Each row is a point on a tangle of strands that fork and nearly touch. The rows are in no order.
In the rows, 128 means zero.
Two points are linked if the straight distance between their rows is under 104.
Q709: [ 91 116 122 141 158 127 155  96 132 155 152 144 133 179 138 120 141 137
  97  99  87 114 133 151  89]
Q710: [101 146 136 165 170 155 182 109 114 103 144 113 145 165 152 131 140 153
  58 118  81 115 100 198  99]
Q454: [141  99 132 138 195 102 151 140  89 145 161 146 111 133 149 121 136 174
 132 121  47 132 127 172  77]
Q961: [133 131 118 154 106 142 113 104 162 162 180 165  99 137 107 151 130  74
 132  89 145 130 158 116 127]
Q876: [107 145 145 173 140 112 116 145 118 124  98 168 180 187 167 120 154 155
 153 130  87 102  98 174 100]
Q906: [152 115 143 139 158  82 151 164  93 127 141 139 104 115 128 119 130 124
 118 102  99 153 145 139 132]
Q778: [181 128 141  26 138 105 123 158 105 132 117  67  88  48  82  92 127 126
 154  79 158  72 148 115 152]
Q660: [ 99 123 151 203  94  99 100 140 131 127 104 191 127 160 129 145 122 109
 143 102 126 100 143 137 134]
Q937: [150  90 100  80 175  78 134 156  88 131 132  83 118  93  98  59 127 170
 151 135  82 135  97 100 133]
Q179: [126  92 106  35 143  81 115 164  96 117 109  57 117  64 115  83 129 182
 161 122 135 120 126  93 162]
Q509: [116 144 134 122  59 142  99  74 130 179 123 132 149 134 129 150  91 140
 174 171 148 141 159  42 126]
Q125: [129 150 158 179 112 100  92 153  87 133 125 184 127 141 156 141  79 124
 168  93 114 135 159  82  92]
Q871: [124  96 133 125 145 128 116 129 116 152 156 142  94 100 123 147 122 115
 121 156 132 145 152 107 138]
Q589: [105 117 105 164 117 136 123 129 155 139 170 164 100 149 118 147 138  87
 119  75 125 122 145 160 133]
Q894: [196 128 135 112 158  92 173 158  93 121 168 114  82  92 116 108 145 129
 115 110 104 151 126 154 123]
Q157: [112 136 117 105 133 186 154 143 165 116  75  86 176 164 117 138 131 132
  79 124 142 136 103 165 108]
Q203: [148  92 133  95 159 156 149 115 156 104 146 100 100  76 107 131 148 108
 107 167 161 143 104 173 155]
Q334: [195 117 127  57 165  95 179 145 106 135 134  90  92  83  97  98 147 151
 108 114 116 138 117 161 112]
Q765: [138 110 161  39 145 138 130 108 148 123 110  75 102  66 112 126  91 109
 136 120 176 104 146 152 190]
Q866: [125 134 126 123  95 201 137  91 149  80 142 106 139  95 122 160 136  89
  88 180 184 117  87 164 163]
Q163: [ 94 149 109 185 132 181 105 153 162  76 115 103 147 174 119 146 153  98
  68 125 155 108 118 135 116]
Q391: [130 152 167 142 103 123 107 123  63 133 163 149  86  80 133 172 114  97
 112 136 117 141 156  80 172]
Q146: [107 135 104 103 108 126 142 120 141 155 116 150 107 146 111 141 125 130
 103  92 151 147 157 118 105]
Q259: [182 109 119 102 181  90 165 148 104 147 127 121 135 118 136 105 133 180
 139 159  73 183 104 134  97]
Q432: [175 181 106 183  80 152 127 123 149  72 124 173 132 135 145 146 188 124
 117 174 164  86  86 176 167]
Q816: [163 116 156  23 140 111 112 125 125 120 119  73  81  40 105 106 108 115
 155  97 162  74 150 151 186]
Q295: [118 149 137 183 135 116 182 130 115  90 139 137 132 177 146 140 139 159
  89  87  99 114 114 222 120]
Q973: [ 81 113 130  93 117 142 125  96 177 139  89  84 148 119 107 134  87 131
 138 136 172 139 166 108 169]
Q603: [115 147 108 141  81 123  85 100 131 166 150 157 170 153 167 124 100 127
 215 162 131 159 138  50  80]
Q737: [116 160 106 193 121 175  68 133 157 106 111 148 168 164 147 154 175 115
 119 172 135  67 113 132 161]
Q636: [ 98 109 127 182 107 118  95 130 123 132 116 167 160 154 156 113 108 122
 163 150 109 141 125  95 134]
Q420: [ 96 158  94 163 113 151 152 107 147 110 144 170 136 187 139 138 171 132
  96  85 124  85  97 195  83]
Q346: [117 157 137 148  75 138 125 118 137 109  93 151 135 119 123 173 153 112
 101 171 153 120 110 133 178]
Q756: [142 144 166 155 112 115 129 135  82 121 173 151  75  79 121 143 122  78
 111 131 139 136 131 123 167]
Q324: [100 119 141 182 186 150 148 150 129  91 119 109 162 173 145 123 151 147
  87 139  75 124  93 181  97]
Q773: [131  89 113 113 160 147 141 142 139 150 111 123 163 128 134 119 121 123
 137 162  77 172  99 129 138]
Q336: [173  90 119  84 163 118 133 153 127 159 119 121 126 104 120 118 116 145
 144 156  80 174 115 126 123]
Q807: [ 90 153 116 162  92 102  86 108 140 159 134 165 165 180 149 114 128 128
 200 121 116 138 147  75  76]
Q972: [167 149 170 175  96 101 157 124 109  94 150 158  87 101 132 150 137  90
 112 142 145 144 125 157 155]
Q631: [106 138 143 119  83 144 110  78 131 163 106 126 139 110 106 172 103 122
 144 169 147 135 158  85 156]
Q787: [137 109 144  48 135 102 108 136 105 145 125  76  95  53 111 114 105 132
 142 124 161 119 162  66 162]
Q363: [141 133  93 123 129 106  86 168  84 134 180  94 110 114 148  80  82 149
 171 112 129 149 168  11 101]
Q506: [137 167 135 185  85 117  98 127 137 131 108 203 118 164 125 142 165 107
 139 115 137  81 128 139 124]
Q798: [ 81 114 104 145 147 139 142 118 153 147 177 126 116 171 113 135 141 121
 112  78 107 119 152 149 123]
Q801: [108 144 104 143  84 206 107  98 176 105 114 114 140 133 111 167 153 105
  89 164 186  98 111 135 148]
Q563: [145 172 108 190 117 178  90 150 157  78 117 155 160 168 153 147 185 130
 111 164 156  56  97 167 149]
Q340: [105  84  94  79 190 112 139 146 123 109 126  48 138 107 118  69 113 167
 126 137  86 139  87 116 155]
Q848: [111 158 140 184  88  97  83 138 118 143 120 185 156 171 165 131  97 122
 200  98 122 137 146  74  76]
Q955: [126 148 118 130 129 168 181 130 159  83 100  97 151 151 118 132 154 124
  72 138 160 145  87 187 116]
Q198: [143 141 135 139 129 149 158 132 161 129  77 153 175 162 136 144 172 141
 124 160 126 143  89 168 107]
Q223: [108 100 137  85 154 164 148 136 159 110  89  74 161 125 117 127 116 130
  97 152 147 155 111 151 140]
Q266: [156 159 121 155 129 152 173 135 164  97  97 136 159 158 134 141 195 141
 100 167 147 131  82 194 100]
Q118: [150 172 131 167  68 165 140 100 130  87 118 155 123 121 129 166 183 122
  99 193 168  94  96 160 169]
Q541: [ 73 149 118 162 139 156 144  97 152 139 137 146 162 200 134 129 161 142
 102 101 100  91 110 165  80]
Q123: [118 126 110 118 149  91 149 123  71 169 163 131 135 165 155  90  90 168
 137  76  57 134 138  95  84]
Q200: [126 167 134 174  92 116 100 103 165 171 157 171 121 164 114 163 132  98
 163  97 127 118 166  79 109]
Q799: [155 150 139 171  94 109 171 123 140  83 133 159 101 114 122 138 162 103
 110 134 161 148 111 177 152]
Q560: [143 119 146 135 148  85 117 179  79 126 153 131  93  98 131 105 110 122
 132  94 109 150 150  78 139]
Q30: [147 114 149  75 129 131 123 121 107 150 131 116  88  76 115 140 109 116
 123 134 153 143 158  93 155]
Q629: [114 153 103 153 103 205 116 138 175  81 122  97 149 156 117 150 151  82
  79 142 175 109 108 149 122]
Q257: [118  91 146  52 178 165 140 127 167 104  89  42 135  98 115 115  92 141
 114 141 158 120 138 167 144]
Q133: [126 135 151 189 139 123 131 134 133 119 118 178 162 185 155 137 173 139
 143 125 107  84 100 201 111]
Q332: [144 120 122 125 145 107  81 166  76 140 172 120 103  84 136 112 104 126
 146 124 104 133 164  30 138]
Q504: [141 124 129  85 124 168 146 108 161  83 143  86 119  69 122 151 135 101
 101 158 184 145 103 180 161]
Q156: [118  87 110  77 120 118 119 108 142 152 122  80 146 124 124  92  70 141
 160 136 143 160 150  74 142]
Q53: [126 129 106 108  69 137 100  97 137 172 130 130 156 137 149 127  77 136
 183 153 141 170 157  45 108]
Q273: [122 146 148 142  93 123 110 121  81 152 137 153 114 107 132 152  93  98
 133 135 123 153 154  55 157]
Q129: [130 116 128 119 149 131 151 139 140 150  97 141 172 156 142 135 149 137
 122 170  92 162  85 155 106]
Q774: [101 112 131 180 122 117 107 145 128 115  98 163 192 178 171 117 124 148
 160 150  90 141 114 138 122]
Q378: [133 101 153  38 170 147 122 120 168 101  97  45 115  76 115 102  92 127
 141 125 152  96 145 184 181]
Q622: [141 179 160 191 103 132  74 118 142 162 151 189 118 150 131 168 131  86
 161  97 136  94 156  91  85]
Q364: [135  89 114  89 193 163 155 127 160  99 145  60 111  99  99 106 146 128
  91 148 139 150  92 179 130]
Q621: [100 129 110 125 130  99 133 128 104 173 147 141 138 175 141 116 121 148
 141  78  91 153 161  91  85]
Q581: [151 151 114 134 100 105 185 121 132 107 127 164  93 128 122 137 141 117
  94  94 155 163 114 176 106]
Q530: [116 132 103 104 103 134 174 102 155 128  95 149 111 139 112 149 139 138
  93  99 161 147 122 158 111]
Q62: [120  97 125  34 143 100 109 140 115 133  98  57 112  66 121  92  92 150
 162 129 152 120 153  86 173]
Q586: [106 100 112 124 170 117 162 115  96 147 164 134 122 153 143 111 149 168
  89 111  65 120 134 159 107]
Q654: [123  87 109  90 225 141 140 146 149 103 133  57 128  95 104 100 130 154
  96 149  93 146  89 143 134]
Q996: [145 103 153 145 175 104 134 145 105 139 147 168 134 156 167 145 142 146
 163 133  62 138 122 168  87]
Q278: [139 151 160  98  86 121 133 102 110 130 108 152  85  85 104 155 112  99
 108 136 163 147 135 106 159]
Q82: [154 113  96  84 125 109  94 146 100 144 156  65 114  86 120  69  81 151
 174 128 140 134 157  15 118]
Q677: [186 115 138  53 161 100 139 150 106 134 133  78  82  52  84  88 139 129
 125 104 150 117 130 128 141]
Q864: [143 167 102 165 106 131 161 111 142 109 133 203 135 176 127 120 177 118
 112  90 142  99  79 202  87]
Q77: [149  78  89  71 129 115 105 125 108 153 135  77 127 104 122  69  67 164
 178 134 130 145 151  56 115]
Q116: [106 137 101  96 134 103 156 121 125 172 135 140 119 150 119 130 128 147
 116  74 123 138 163 102  90]
Q782: [128 179 151 148  62 131 126  96 110 139  95 176 104 108 111 164 120 113
 115 147 160 123 123  94 164]
Q326: [130 100 131 139 147 121 123 141 124 153 137 176 124 124 159 152 151 118
 134 143 111 138 131 145 112]
Q615: [ 93 127 132 196 154 173 110 174 142  91 121 107 163 190 151 142 148 121
  93 124 110 106 113 167 107]
Q817: [154  95 119 116 171  76 124 177  73 116 149 100 114  89 112  63 115 150
 146 124  85 143 129  85 123]
Q910: [103 119 146 169  96 114  96 108 110 145 135 156 131 128 137 127  93 106
 154 143 115 152 152  58 145]
Q119: [130 127 181 195 113  97  98 151  97 123 122 171 121 147 153 163  86 124
 163  86 110 102 159 130 124]
Q115: [ 89  98 122 107 129 138 128 103 166 151 101 101 161 136 115 106  95 132
 143 148 154 159 149  90 137]
Q71: [132 161 137 182 106 110  90 132 144 118 112 198 152 183 149 135 169 120
 156  98 129  43 104 182 119]
Q571: [108 132 145  90  78 135 116  74 148 159  99 106 132 106  98 158  76 123
 130 142 174 133 173  77 166]

A fork is a point with three links. Follow the links from the first point to the second and name the forks in between, in order.
Q871 / Q798 | Q709
Q179 / Q996 | Q30
Q937 / Q129 | Q560
Q589 / Q346 | Q709 Q30
Q782 / Q541 | Q30 Q709

Follow the links from the first point to the second, and from the first to the third. Name the last point that the two ways share.
Q654 / Q603 / Q378 | Q560
Q364 / Q571 / Q334 | Q560
Q996 / Q62 / Q782 | Q30
Q432 / Q961 / Q179 | Q30

A fork is a point with three links, a tip a point with one. Leave the first point through the second and follow the links. Name the first fork or tip that comes.
Q506 / Q71 | Q123
Q223 / Q157 | Q259
Q866 / Q504 | Q560
Q432 / Q118 | Q30
Q278 / Q782 | Q737
Q364 / Q203 | Q295
Q709 / Q798 | Q622
